A landscape with many valleys, sampled at points; each row gives a point and its height.
From any point a ball rolls to the lowest of the 2 points nearest to it. It stops when none of these is lower. Distance is the straight distance between rows; heights are no part of it.
Kosi height 30.4: [ 22   1  14 -34  -8  25  11  33  -7  13 -56  41  -9   8 -12 -32   1 -30
 -19  -8 -46 -24 -10 -33  47   6 -10   4  26   9 -18]
Lozut height 64.0: [-15  -9   9 -20 -19  -6 -12  35 -18   9  -2  15 -41  35   5 -17  12  -4
 -19  -5  12  -4  21 -21 -45  24 -12  -3   1 -13 -46]
nuza height 41.4: [  6   0  -3   5 -34 -22  -1  25 -23   1 -12  -9 -30 -26  27  -8 -15   5
 -24  21   2  16 -10  14  22  10 -28  -7  16  13 -12]
sig height 52.0: [ 10  32 -40 -14 -12  22   5   3 -24  11 -58  12  28  16  32 -20 -16   6
  -4   3  15   7   7 -10  29 -12 -27  17  30  12 -12]
dedo height 24.7: [-11 -20  29 -45 -27 -31  -5 -25   0  -6  11  -2  -2  -1 -13 -18   0  -5
 -15 -13  20  10  -3  20  -1 -17  11 -11  -7  -8  14]
Zum height 44.1: [  4 -27  46  28  43  19   2  23 -13  20  15   3 -35 -26  -8  26  35 -24
  -7   6 -15 -20  -9   6  33   3 -14 -36   8 -17   9]
Sisuk height 37.3: [  0  20 -14 -15 -22  30 -43  22 -30  -3 -31   8  26  36  22   0 -35   2
  11  -7 -39 -45 -19 -34  -4  24   0 -27  24  11 -36]
sima height 33.9: [ 15  19  25 -26  -4 -16  -4  35 -14  10  -4   0  10  18  42  -2 -21  -4
  41 -29   0  23  28 -42 -16  -3  10  30 -20  -1   8]
Pide height 37.1: [ 41  21  -2 -25  -3  27  23  56 -18  11 -44  36   3  29  25 -26 -12  -1
  -2 -30 -45 -19  21 -45  44  16 -18  25  36   4 -14]
zun height 44.7: [-16   7  22 -20 -29  -8 -11  41   7  -9 -18   0 -33  33 -20 -26 -64 -27
  -3 -10 -31 -20 -27 -39  -8   2  12 -38   6  17 -32]
zamu height 41.8: [-13 -19  14  38  31  14   2   5   2  12 -10  11 -23 -26   5  -7  28  -7
   0  32 -17   2  -4  23  22   9 -15 -26  20   0  21]
simiz height 28.1: [-16   7   7 -37 -40 -24 -10 -20  -3  -7   2  -2  11  -3   2 -44   3  18
 -30  -4  21   1 -28  20   9  -3  -2 -15  19   2   1]
lud height 37.8: [ -3  19   2   3  -2 -25  19  27 -14   2  -6  -5 -11  -4  33  20 -27  13
  26  -9  -1  24  18 -41 -34   5  12   5 -40  17  -6]
Keb height 25.7: [  2   7  32 -13  -1 -36  -4  33 -23  10  -3  -7  -9  17  31  -1 -24  22
  -4 -22 -27   5 -35 -34 -30  38  -4 -31   8  -1 -21]
dugi height 39.6: [  6  17 -13  12 -41  -8   6  53 -25  12 -34   0 -20   0  48  -7 -37   0
 -30  -3   3  12   5 -21  24   4 -29  19  16  13 -23]
budud height 24.0: [ -3  12  23  -3  -4 -19  16   1   0  -4 -17  -4  20 -27  32 -26 -27  -9
  21   4  -4  28 -16  -9  26 -16  -5  -8  -2  26  40]
taka height 59.5: [ 33   8  13  16  22  -8   7   8  -5  27 -22  20  20 -18  16 -38  32  -4
  14   6 -18  35  10  -6  33   8 -20  12  50  -8  10]
bopo height 58.7: [ 28 -15 -34 -32 -30   6  -4 -25 -18 -32  17 -26  -3   3  12 -12  -5  16
  -5  28  19   5   2  49 -39  37 -25   8 -22   1 -28]
luba height 17.5: [-19  -5   1  28 -29 -28  17 -48  35  -8  13   6  18   8 -35  19  -2  16
  -3  -2  18  17  19  37  -1 -49  29  26  -5 -47  52]
Kabo height 68.3: [ 39 -29  19  23  39  32  20  22 -22  -6  60 -18 -25 -31  -9 -36  34  14
 -11  -5 -17   1   6 -11 -12  10  10 -16   2  -2  -5]
Gufo height 47.7: [ 26  -6   7 -14  -5 -35  -5  -8   5  -2  20 -16  25 -19  12   3  23   9
  34  18 -18  31 -14  18 -11  24   1  14 -15  -1  14]
luvi height 57.0: [ 44  25   0   1  30  -4  25  24  -9  18 -33   7  43   4  32 -43   3  13
   5 -30 -30  30 -12 -29  43   8 -20  10  62  -3  12]
Guzu height 40.0: [-14   3 -14  32  10 -17   9 -18  16  14 -24  16  -5 -13  11 -18  13  -4
  24  31   6  25   5  24  19 -11 -18   3  19 -10  37]
turor height 59.3: [-19   7   4 -15  12  54 -15  10  -4   5  -2  45 -23  36   1 -12   7 -11
  -4  -6  -3 -33  30 -48 -10   4  -1   1  -3  14 -21]
bavam height 36.5: [-29   8 -13   8  20   2  21 -23  17  -5 -25  20   7 -13 -28 -26  11  10
 -36   5   1   4 -17   6  39 -11  -2 -17  48  14  14]
rirus height 56.5: [ 10  -1 -27  -1 -28  -3 -29 -18 -18  16  -7  -4  12 -18  23  -9  13   2
  -1  39  34   2  12  27  11   8 -23  21   5   2 -21]
Mobe height 52.4: [ -5 -23  40   4  11  35  -2  33  -6  -7  40   8 -40  -1   6 -44   6 -20
 -12 -12   5 -30  11 -15  -9 -21   4 -25   2 -13  18]
ser height 36.8: [ 44 -21  39  -4  30 -11  -9  28  -4  13  52 -35  -9 -29 -18  45  17 -26
  -2 -12  10 -32  -6  -6  10  -1  25 -18 -10  -1 -12]
Gor height 51.8: [ 27 -14   4 -11  51  14  35  17  17  -6  59 -31  -9 -11 -19   6  17  13
  14 -29  12   5  37 -12 -13 -27  40  20 -17   6  -2]
zir height 48.6: [ -3   2 -36   0   5  12  10 -12   5  -3 -35  24   8 -17 -19  41   0 -32
   0  -9  -5  -8   1 -13  33  -8  12   2 -15  28 -12]
Nulez height 42.5: [  1  27 -18 -35 -23  -4 -16   8  12  11  -6  17  45  41  17 -11  16   3
  19  -9   8  16  33 -27 -17 -18  -9  57  -8  -8  -3]
Bug height 46.2: [ -2 -16  15  -5  18 -11  -8   7  13 -15  34 -30 -35  23 -53  32   0  -3
 -23 -22  14 -35  -6   8 -17   0  16 -32 -17   6 -33]
metaf height 47.4: [-18 -22   3   2 -15  25 -27  37  16 -25  17 -13 -40  24 -51 -23  -3 -21
 -35  -9  -4 -40  -2  -8 -10  -4  -7 -13  -4   3 -41]
rubo height 31.9: [  7 -16  38  -5  35  -2 -27  -1  -6  15  25 -14 -23 -10  -9  41  -3 -40
  20 -21  12 -30  -1 -18  -6  -7  27 -23 -26  10  -2]
dag height 50.5: [-19 -45  22  11  35 -15  15   6  11 -11  47 -26 -35 -15 -31  32   7  22
 -44 -10  24 -27 -17  31  -9   9  11 -19  -7 -34  15]
dapos height 55.9: [ -3   6 -23  -3   9 -12  27 -20  15 -31  20  -8   9   1   5 -53  -1  30
   6   0  29  39  29  18 -26 -14  -5   8  11   7  23]
Figef height 70.5: [-21 -16  17   9  13  -4   6 -32  34   0  32 -19   4  15 -36  58   8   9
  -2 -27   9 -10   8  10 -21 -36  32  20 -36 -32  20]
Kug height 51.5: [-27  -5   4  27   9 -19  19 -30   9   2  -2  -2 -19 -32   8  38 -13   7
  -8  26  -8   9 -26  31   7  27 -16 -22 -14  11  13]
Valed height 50.8: [-21 -12  -3 -11 -34   6 -39   8  12  -8  12  13 -27  10 -27 -11   4 -32
 -45 -16   7 -37   8 -32 -14   5   8   9   1  17 -42]
kurat height 55.0: [-26  -6  -4  21 -35  12 -33  -2   0 -10 -10   2 -42  21 -11   0 -46 -34
 -19  29   4 -40 -21   7  -9   3 -13 -33 -12  16 -31]
kazov height 44.6: [ 18  23   7   3  16  28  17  31 -20  -5  -4  11 -22  17   7 -33 -21  21
  14   0 -26   3  10 -36 -22  14  12 -27  -2  36 -15]
lezur height 49.8: [ 35  30  -1  -7 -14  27  -4  27 -29   3 -34   2  18  13  16 -30  -7   0
  17   8   5  10  13   9  17   9 -17  -1  23  26 -16]
mive height 52.1: [-23 -22  12  30  16   9  -1 -28  16 -20  31 -16  -6 -36  14  -3  -4   0
 -10   9  25 -14 -13  27  14 -21   5 -18  -6 -14  60]
nebir height 45.4: [-19  27  -7 -33 -18  -1 -30  -7 -10  36 -29   9  21  45   8  14  21  -2
  21   9  18  20   9   5 -19  -3  -5  31  -7 -17 -12]
lifon height 50.4: [ -1 -37  17  -4 -12  22  -8  35  -2 -28  26  -4 -50   7 -23 -55   6 -17
 -30   9   9 -32   6   7 -27 -10  -5 -16   4 -15  -8]
mami height 41.5: [ 24  -9   2   7  24  48 -40 -11 -15   7  25  20   4   1 -14  18  22 -16
  27  -1  -1 -25  21 -27 -14  15  12   0  -9  19 -25]
soz height 58.5: [ 12  -2  -3  25  32  19   4  -5  -3  -8  26   9  11 -40   7 -30  11  11
  18   3  -9  20 -10 -19   4   1   4   3  13   4  23]
nemon height 21.0: [  1  -8  11 -15   1  -4 -12 -16  -7   1   2  -2 -21  16  -6  24 -10  -5
  31   2  17   0  25   1 -43   8  24  -4 -34   2  -6]
vuda height 43.2: [ -7 -15  -6  20 -10   5  -9   3   9 -38  27 -23 -54  26 -38  23 -20 -12
 -14   2  27 -41   5  28 -28  11   2 -32 -23   9 -36]
gezug height 13.7: [  4  13   8 -23   8 -22  -7 -12  21  18 -39   8  52  -9   4 -27  18 -11
  13 -12 -16  28 -26 -14  24 -22  -4  19  28 -20  41]
Ravir height 62.5: [ 58  -1  11   6  45  53  -1   5  -6   0  -4   6  25 -37 -15   8  26 -37
  25 -13 -10 -18  10 -24  36 -26  17  10  -9   9  23]
silar height 24.3: [  7 -48   4   5  -6 -26   2   4  26   8  34 -14  -4 -17  -9  -2   0  -2
   6  19  24  14  31  55  24 -28   8  11   5 -20  23]
dak height 60.6: [ 21 -12   3  -5  -5 -29   2  -6 -21  -5   2 -47  -7  19  56  -8   8  25
  -1  12  17  43  -7  40 -29  20 -31  18  -5 -30   5]
met height 23.3: [ -3 -23 -23  -4 -21 -47  37 -37  15  -5  28 -23 -15  -1 -11  30 -24  27
  -3  15  12  33   9  72 -10   9   9  -3  -7 -12   5]
Por height 41.7: [ 27  20  10  -3   1  30  23  51 -16   6 -30  30 -12  12   9 -17 -23   5
   4  -9 -51  -7  23 -46   3  25 -12  10  13  23 -37]
Zemu height 51.9: [-24 -22   6  27  36 -32  14   4  21  15  38 -15 -12 -11 -40  70   3  24
 -38 -22  28 -15   3  35  -2  -5  26   3  -5 -42   9]
veni height 57.3: [-11  23 -29 -25 -25  11 -39  -7 -22   9 -25  -3  59  36  41  16   1  20
  13 -17 -12  -1 -23 -23  -1  16  -5  16  -3  -4 -30]
sesus height 65.6: [ 10 -23  21  -3  14   8   0  26 -23  13  16   8 -69  16 -10 -12  21   0
  -9   6 -14  -3  14  -4 -48  33  -5  -7  -4 -19 -32]
Zur height 61.7: [ 15  -8  10   4   3 -21   3  30 -23  19   0 -18 -19  16  41  -9  16  25
  21   9  11  33  24  18 -42  12 -22  19 -12 -35  -2]
Tuk height 59.4: [-38  21 -20 -19 -12  -6 -11 -23  -7  -2  -9  19  35  15  19   7  -6  21
  -3 -14 -21  -3 -32 -25 -19  20   4  -2  -4  10  -9]
koma height 38.0: [-15  -1  -8  33 -10  10  31  -4   6 -37  21 -12 -23  -4 -33  19 -30  -2
 -38 -15  31 -27  -8  52  38 -23  10 -38   1  15  13]
Lat height 24.6: [  4   9  10 -18   9  11  11  17  -8  17 -47  44   7 -16  18 -30   1 -22
  -6  -9 -23 -11 -10 -21  46  -1  -7  -8  42  -1  27]
ful height 55.3: [ -4 -19 -22   3 -20  15 -28  -4  -2   0  19  14  -6 -32   8  -4  30  -8
  -3  11  22  -9  24   3   3   8 -12  31 -11  -2 -20]
rik height 46.4: [ 24   1  -9  12   0   3   1   4   0  12 -11   1   1 -32  -8  29  12 -12
  24  12  -2   6   5 -11   6   1  13  18 -29  31 -15]
nez height 45.5: [-30 -11  -9   2  -8   9  19   2   4 -12   5  -4 -58  31 -18  14 -14  16
 -18  29  17 -10  13  38 -31  21 -12 -32 -19  -1 -22]
Zigu height 48.7: [ -3 -11  16  13  36  -2   1  26   7 -22  49 -37 -18   0 -47  40   7  14
 -49 -22  19 -40 -26  15  -1  -7   3 -24   7 -11 -12]
neme height 33.8: [-22  11   0 -11  11  18   1   6  -6  -3 -18  14  -4  10 -21 -44  15   9
 -27  14 -30  -2 -30   3  13   8 -21 -22  47   3  -9]
fom height 53.5: [ 15  -8  -7 -16 -24  13 -25  14  -7  -7  23  19  -3 -17 -17 -19  15 -27
 -30  -2   4 -20  21 -16  15   1  -4  23   9  20 -41]
mefav height 26.0: [-13  -3  33  -8  27  -9  -9  -1   1  27   9  10 -15   8   0  24  11 -19
  32  -5   4  -4  14 -34 -27 -11  28   6 -30  -9  14]
Vil height 39.9: [-28   4  -4   6 -17 -43   8  -1  -4   9  -9   0 -10 -17  29  23 -27   3
   6  -8   7  23  -7 -25 -12  10 -10  24 -38   0   5]
butik height 46.9: [-11  11 -15  16  29  24  31  10   1  -4  13   5 -26 -12  -2   7 -14  11
  -4  -6 -18  -3   3 -34 -20  10  16  -6 -19  25 -16]
kuz height 30.3: [ -4   4  21   6  -1  -2 -19  38 -42  36 -21   6   2  13  52  12 -19  11
   8 -19 -46  -5 -28 -46  -9  41 -16 -14  12 -23 -17]
gos height 55.1: [ 17  20 -34  -8 -36  30 -23  12 -16   3 -17 -26  71  33  55  10   0   8
  12 -18   7  13  -1 -14  12  -9 -16  31  11  -4 -19]
Lenev height 62.6: [-11  -4   0  -2   3 -26   4  17  13  37  -5  17 -12  21  17 -20  27  12
  12  18  12  36  40  12 -20  -9  -9  41  11 -39   9]
Nedes height 61.2: [ 49   5   9   8  21  -5  18  14   8   9  -7  -2  13 -30   7 -37  18  -5
  37  18 -10  27  29  11  40 -21   1   8  29  -3  31]
der height 33.4: [-22 -19 -13  25  31  28 -30 -29  14   5   7  12  41 -27 -21  49  26 -30
 -12 -13  -1 -37 -19 -12  17 -14  11  13 -27 -19  21]
zok height 26.4: [  4  11  25 -40   5  14 -21   9 -23  16 -23  11  -1  41  -2 -20  13   9
   1  -4 -29  -9 -18 -13 -14  22   3 -37  12  17 -31]
zel height 66.7: [  2  -2 -10  -3  -5   2   6  -7  39  -9  27   1  19  -7 -23  25  14 -12
  24  -4  13   1  38 -15 -18 -41  29  44 -30  -1  15]
puram height 61.8: [ -4   4  -3  -4   0  11 -20  11 -15   8  14  31 -27  27  -9  -4 -10   0
   8 -14  -7 -16  13 -53 -41  34   2   5  -7   6 -50]
vasis height 51.7: [-42  27 -38  12 -49   1   1  -2 -16   6 -53  32  15  14   7  11 -42 -11
 -22  12  -3 -30 -40 -10  19   0 -17 -16  11  13 -30]
sonul height 37.2: [-23  19  -2   7 -36   2   4  62 -20   1 -36 -15 -11  33  50 -25 -46  16
 -16  -9 -13  -5 -18 -27  12   0 -24 -17  18   5 -12]
Revur height 34.2: [-33  14 -12  11 -23 -12 -20  47 -27   7 -23  15 -10  19  47  -2 -34  10
 -26  -8 -31 -23 -18 -45 -11  23 -23  -6  23  -7 -38]
mozil height 35.8: [-20   5 -12  33 -13  -7  11 -27   0 -23 -15  -4  17  -8 -40  33  -8  -9
 -33 -11  30 -16 -17  41  61 -28   9 -20   4   9  17]
gek height 58.6: [-12  26 -40  -3 -11 -30  -9 -45  10   4   1  -7  52  12  -4  -3  14  22
  -5 -11   0  35 -21  11  -4  -1 -12  34  17  -9 -16]
tane height 50.6: [-19 -33  11   8  -8  -8  11 -38   6 -32  22  -9 -32 -18  18 -15 -21  -3
 -16  24  25   6   1  53 -13   2  -5 -19 -11 -15  43]
Zod height 68.5: [ -4 -26   5   5   7   8 -26 -10  29  -8  58 -11  17  -4 -28  31  35   3
   4  -9  24 -20  24  13 -27 -30  28  29 -27 -32  10]
Muk height 53.4: [  2  29 -44  11 -24  29  -9   7 -15  22 -54 -23  55  30  61   7 -17   6
   4 -11  23  17 -12  -9  35 -26 -27  30  28 -21  -1]
Mezo height 32.4: [-21  -8  13  -7  12  -6   5 -17  21  -7   9  -4   3  -5 -32  24  14  -8
 -17 -21  26 -12  14  21  42 -14  14  -3   2   8  11]
Revok height 47.1: [ -8   4  -9 -14 -19 -13  29 -11  -3   1 -17 -13 -25  11 -16  19 -13  14
  -3  25  19  10   1  42   6   6  -4 -32   3  27 -15]
Kel height 57.6: [ 31   4 -15 -18 -45   4 -29 -21 -32 -19   3 -15  19   2  14  -8   5  -3
   6  24  25  -4   0  22 -11  23 -17  13 -14  20 -37]
vevi height 26.3: [-27   8 -12  37  19   6  19 -38  30   2 -11   6  24 -15 -34  39   3   2
  -4 -10  -5   7 -18 -10  10 -39  13  13 -15 -19  57]
tikik height 45.8: [ 47   5  21  -6  -2  32 -29  10 -27  24  -8  17  17 -11 -10   4   7 -33
  19  -6 -40 -28  17 -41   1  22  11 -14   1  23 -35]
kupo height 48.8: [ 13 -49  18  -9   2 -14   4  -7   2 -25  29 -24 -40 -18   1 -11  -8   7
 -19  15  -8  -3 -19  49 -12  31  -4 -34   5 -13  16]
buz height 29.8: [-35 -12  -4  33  20   7  -8 -34  22   9   8   2  15 -20 -18  39  23   4
 -11   0 -11  -3 -33  -3  -7  -2   7   7 -12 -15  22]
Zuve height 46.7: [ 10 -42  50   7  21  13 -17  10  -3 -12  34 -24 -39 -24 -14   9  12 -15
 -17  19  -1 -32 -23  30   9  19 -13 -42   2 -19  14]
Nuka height 21.1: [  3 -28 -13 -14 -29 -54   7 -18   3   8   9 -19  -8 -13   2   2  -4  10
  -2  29  40  27  14  62   7  -7  -6  -1  -4 -16   1]
mapo height 53.3: [-54   9 -17   1 -37   8  -6   0   0   4 -24  26 -22  24 -21  -7 -21   1
 -33  13   2 -37 -10   1   1   4 -20 -19   4  13 -31]
Zoz height 69.7: [ 33 -23  14   4   0  10   0  25 -18 -24  31   0 -11 -25 -11 -58  20  11
 -28  -6 -39   1  -8 -19 -12  24  -4  -3  21   4 -19]
fibi height 60.3: [ 31  11   0  12  39  62  10   7  -1 -11   8  13  26 -37   3 -28   7 -13
  12  -6 -36 -10   0 -32  30  -8  15   1  18  23  10]
Guba height 20.4: [ 16   9  34 -45 -12 -31 -15  12 -23  12 -13 -11  -4  32  10   6  -5   9
  10 -10  -5   7 -19  -6 -27  25   4 -30  -4  10 -24]
ral height 56.6: [-13   0  12  16 -22  25 -28 -12   0 -19 -11   2 -13  -2  -2 -14 -17 -39
 -19  22  24 -44  -3  18  18  -3 -14 -29 -12  26  12]
vot height 54.4: [-20 -23  27  31  28 -13  13 -35  15 -17  18 -27 -29 -14   0  68 -27   7
 -12   8  12 -11  -4  34 -14   9   7 -12 -40 -36  41]
daza height 54.9: [  2 -10  40 -15  12  12   1  19 -16  14  33  18 -20 -22  17 -38  25 -18
  15 -16  -1  -4  19 -27   2 -12  12  16  -8 -17  17]
tenu height 38.7: [  2  20   3 -20  -9   6 -12  10  16  10  -8  32  26  11  29  -7 -14 -19
  37 -22  -8  -6  23 -49  -9 -28   3  54 -18 -11  24]
zuvuz height 53.6: [-12 -18  -3  37 -16 -27   0 -36  22 -16  26 -20   6 -50  -8   9   0  -8
  -3  11  18   5 -12  24  22 -21   2  16 -16  -6  46]
gati height 37.4: [  8   0   1  14  32  41 -45 -21  -4   0  -9  13  31 -14 -16  38  24 -41
   4  -9  -3 -47 -11 -21   8   0  12  -2 -15   7  -8]
Ritab height 57.8: [-29   1  19 -37   2 -23  -4 -13  11   7   4  15  -1   3 -11  13   0   2
 -18 -27 -16  -3 -19 -42 -11  11  11  -5  -4   8 -21]
gobav height 60.8: [  3  10 -40  32 -18 -24  -6 -48  37  -4  -9   1  42  -6  -4 -13  13   4
  10  34  21  19  -6  21  -6 -30 -18  41  20 -36  33]
fuvo height 16.2: [ 12   8 -14  -6 -21  -2   2  -5 -18 -26  12  -4 -28  23   4   5 -26   6
  16   5  16  -1  13  -2 -49  27   4 -14 -40  28 -33]
rul height 48.2: [  1  16  -4 -36   6  14 -20 -17  13  30 -48  32  41  29  -5  10  37 -19
  29  -4 -16   9  -2  -7  -5 -13   4  14  -4 -13   8]
dilof height 57.9: [ 11   2 -18  17 -35  23 -15   2 -15 -20  -9  13  -9  -9   8  -4 -19 -21
  15  27  18 -24  22   1   3   3  -8 -19 -16  44 -10]
Fula height 48.9: [ -3  -7 -10   8  42  16  19   4   9   3  40 -14  -9  -6 -26  37  12  19
  -6 -20   5   0   4 -13 -21  -4  23   4 -23   8 -19]
votug height 30.9: [ -6   3   0 -21 -39   8 -15   7   0 -14  -7  -8  -5  10 -17 -59   1  13
 -44  21  -2  -1 -24  24  -1  -2 -19 -17  29   4 -23]
depek height 31.0: [-19  16  30 -18   9 -24  -5  -7   0  36 -27   3  13  17  17  29   6  -9
  47   0 -14  18 -22 -24 -22  -3   8  -3 -32  -9  30]
Suz height 51.6: [ -8  15 -21   0  39  22  29  -6  22 -12  15  -4  19   7 -44  36   4   4
 -25 -41   2 -14   0 -28  19 -18  29   7  -7  21 -18]
kula height 54.5: [ 14 -14 -19  -6  25   7   9   4   6 -13  39  -2  -9  -9 -11 -37  23  17
   9 -16  19  30  44  -3 -31 -16  16  27  -9  -8   5]
gav height 59.8: [-21  21 -55  29 -11  -5  -5 -44  31  -2  -7  23  47 -12  -4  -9  10   4
  -3  -1   3  20   1  -8  13 -18 -12  54  19 -18  14]
repa height 38.4: [-28   3 -29  30   1   1  19 -28  12  -6 -12  11  -6 -17 -15  -6  -1   8
 -14  28  31   8  19  33  30 -10  -7  -9  26   6  11]
Govad height 57.1: [  7   8 -24  35  24  -8  37  -3  24 -20  15 -12  11 -21  17 -45  -8  23
  18  11  11  41  15   2   6  -2  -9  13  27  15  21]
vudev height 50.3: [-17  17 -45  -1 -26  -4   4 -18 -15  12 -56  26  18  -7  -4  35 -22 -21
  -3  11   5  -6 -21  -2  17   5 -12  -4 -12  23 -25]
burof height 57.4: [-15  19 -20 -19 -24 -42  23 -40   1  16 -14 -27  19  31  -1  -5  -3  35
 -35  -4  18  39 -19  33 -11   4  -7  12  22 -20 -14]
bikot height 19.8: [-18  11  23 -42 -14 -31  -8 -23  18  14  -5   5  27  -1  -8 -17  13 -11
  17 -11   4  14 -10   7   5 -30   7   7   5 -12  42]
tiban height 67.0: [ 22 -36  21 -11  42  13  27  25  -5   7  43  -3 -51  -1 -13 -15  28   7
  -2  -9  -8   7  19  11 -27   9  19 -20  -2 -14  -3]
sop height 63.0: [ 56  19   1 -15   9  23   5  12   5   1   6   6  29 -18   2 -31  24 -12
  46   3  -8  18  38 -10  15 -19  20  30  -3  12  22]
Vos height 19.9: [ -7  21  -4 -14  12   2  -3 -14 -14  -3 -51   9  30 -26  21 -12 -11 -18
  11  -1 -12   6 -25 -20  31 -17   1 -14  18  11  39]
lun height 28.0: [  6  22  33 -10  17 -26  23  19 -12  19 -24   0  12 -11  37   5 -15   1
  43  -7 -25  39  -9 -19   6  -4   6 -13 -19   4  40]
namal height 59.6: [ 15 -16 -24  -1  -3 -21  17 -20  -7 -32  23 -22 -15   1  24   9  -3  23
   6  27   0  28   4  41 -37  42 -26   8 -21  -1  -9]
finon height 32.3: [  4  21  -5 -25   3  25  -7  21 -22   1 -46   8  36  38  10 -18   3  24
   1   0 -50 -18 -37 -22   5  31  -6 -33  49   6 -25]
mibu height 45.3: [ 30   5   2 -10  -2 -36 -17   5  -9  32 -20 -16  23 -11  13  34  28  -2
  23  18 -28  35 -26   2  -7  36  -5   8   4  -4 -11]
gero height 47.8: [-38  18 -13   0 -31 -13   9  27  13 -17 -12   1 -23  40 -14 -16 -70   0
 -16  -2 -31 -24 -35 -37 -30  10  -2 -14   0  11 -36]
Tizu height 50.7: [ -6   9 -20 -13   7   8 -23 -18 -12  33 -51  32  53   7  18  10  35  -5
  18  -1 -22   8 -35 -11   3   7 -15  13  24 -25   1]
varid height 40.5: [ -7  -9   0  18  -3   9  20 -11  10 -49  30 -30 -27   5 -24  24 -31   3
 -21   0  17 -31 -13  45 -10   5   5 -47 -34  19   1]
kimo height 44.4: [ 16  -3 -29   1 -30 -25  14   4   9 -11  13  -8  -7 -26   5  21  -7  -6
  22   6  18  26  29  13  14  -7   3  25 -27  22 -12]
Muto height 42.8: [  6  12 -34   4 -37 -38  14  -7  22   6  -9  10  18 -16 -10  25   6 -12
  24  27  13  28  29  17  18 -28  -3  46 -11  -2  18]
Bolu height 47.3: [ 52  12  29  -4 -12  32 -10  29 -30  -6  -7   2 -10   5   0 -39  -2   1
  33  12 -17  -1  31   2  -9  19   2 -24   1  29 -11]
nedaf height 29.9: [-15  -2 -15  69  41  -5  26 -25  46  -5  19 -18  20 -22 -24  25  -1  21
  11  14   4   2  -3  18   7 -35  10   6   1 -20  53]
kolaz height 43.1: [ 31   7  10  -5  -5 -31  -6   2 -13  16 -25 -16   0 -28  30  -2   0   5
   0  27 -10  20 -38  20  21  32 -21 -17  22   9   0]
Vodi height 28.2: [ 10 -33  11   7  34 -10  15   3  21  11  13 -15   2 -26 -25  21  26   0
   8   3   9  12  13  35  45 -26  16  -4  14 -13  25]
sudir height 49.9: [ 14 -15   7   5  24 -13   5 -28  14 -10  14 -24   6 -40   2  31  19  11
  24  35 -18  17 -26  36   5  18   0  -8  -9   2  16]
lugi height 20.6: [  5  -6  -2 -11 -16 -12  -5  -3   0 -33  20 -11 -22   1  -6 -20 -14   7
  -9   3  -8 -18 -15  -3 -28  28  -2 -32 -18  26 -25]
Tudes height 52.9: [-31   0   2  41   1 -29  29 -38  15  -2 -12  -7 -19 -14 -19  71 -17   9
 -10   1   4   7  -7  36  18   0   2  -8 -22 -10  27]
Difo height 65.1: [ 19  18 -14 -12   0  23  -9 -15  24 -19  12  -6  36  10 -10   3  12  -5
  44   4  -5  13  24  -9 -18 -22  29  20 -22   5  25]
sef height 52.2: [-14 -51  19   8  30   6   2 -30  10 -34  35 -26 -27   6  -5  45 -18  16
 -37   6  20 -27   1  59 -24  18  10 -18 -22 -43  27]
dis height 56.1: [  1  35 -23  -6   1 -24  14 -16  12  20 -26 -41  31  43  26 -20   3  33
  -3  -6  41  53 -18  22   9 -22 -18  17  35 -11   8]
Feb height 41.6: [-32   4 -20  27 -27 -45   2 -23  16  19 -10   8   0 -27   0  30  -4   1
  -5  10  12  26   4  -2  -5 -11  -2  44 -22 -16  15]
zos height 54.8: [-29  13  -1 -32  -2   3  20 -21  13 -16   0  18   1  20 -39   5   0   4
 -32 -44  -1  -4   3 -32  13  -8  25  13  -5  21 -19]
Nagak height 49.3: [ 56   3  48   8  12  33  -6  10 -34  13  10   0   5 -14 -16 -19  23 -14
  30  -6 -33 -19  30 -13  -4  23  14 -19   1  20  -6]
Suku height 22.0: [-31  19 -11  19  -7   4  20 -56  32 -10  -5  18  26  12 -24   1  -9   3
   3 -20  14  19   9  12  15 -48  24  25  -3 -10  53]
Fuzan height 40.8: [ -7  15  12  -9 -28  11 -38  26  -9 -14 -18  17  -8  43  15 -23 -52 -21
  10  10 -32 -46 -11 -37 -22  14  -4 -37   4  20 -17]
dofon height 33.3: [  2  -9 -15  37  53  24  26 -17  17 -15  53 -26  19 -21 -16   5   2  20
  17  -7  14  -3  11  23  -5 -35  21   3 -14  -3  41]
Sadu height 54.3: [ 22  34  -7 -21  10 -10  16   6  -5   4 -22 -15  36  33  33 -36  -2  32
  -1 -23  -3  34 -16  -2  21  -7 -14   6  37   6   5]
rolo height 57.2: [-13   1  17  -6   3  18  -2  22  -9  15  -4  35 -17   4  14 -23   2 -15
  13  -6   6  -5  45 -29   0  -3  -2  15  -2  -1  -5]
lan height 61.4: [ 11  -8   5 -15   5 -15   8  13  -1  27  -5  15 -10  -4  11 -30  41  12
  -4   9   5  30  27  24  13   4  -9  20  30 -14  -6]

For each start below, name the point where the ball stops.
mibu: Guba
kurat: sima
mive: gezug
vot: Nuka
sesus: metaf
Zemu: Nuka
Zur: metaf
nez: Nuka
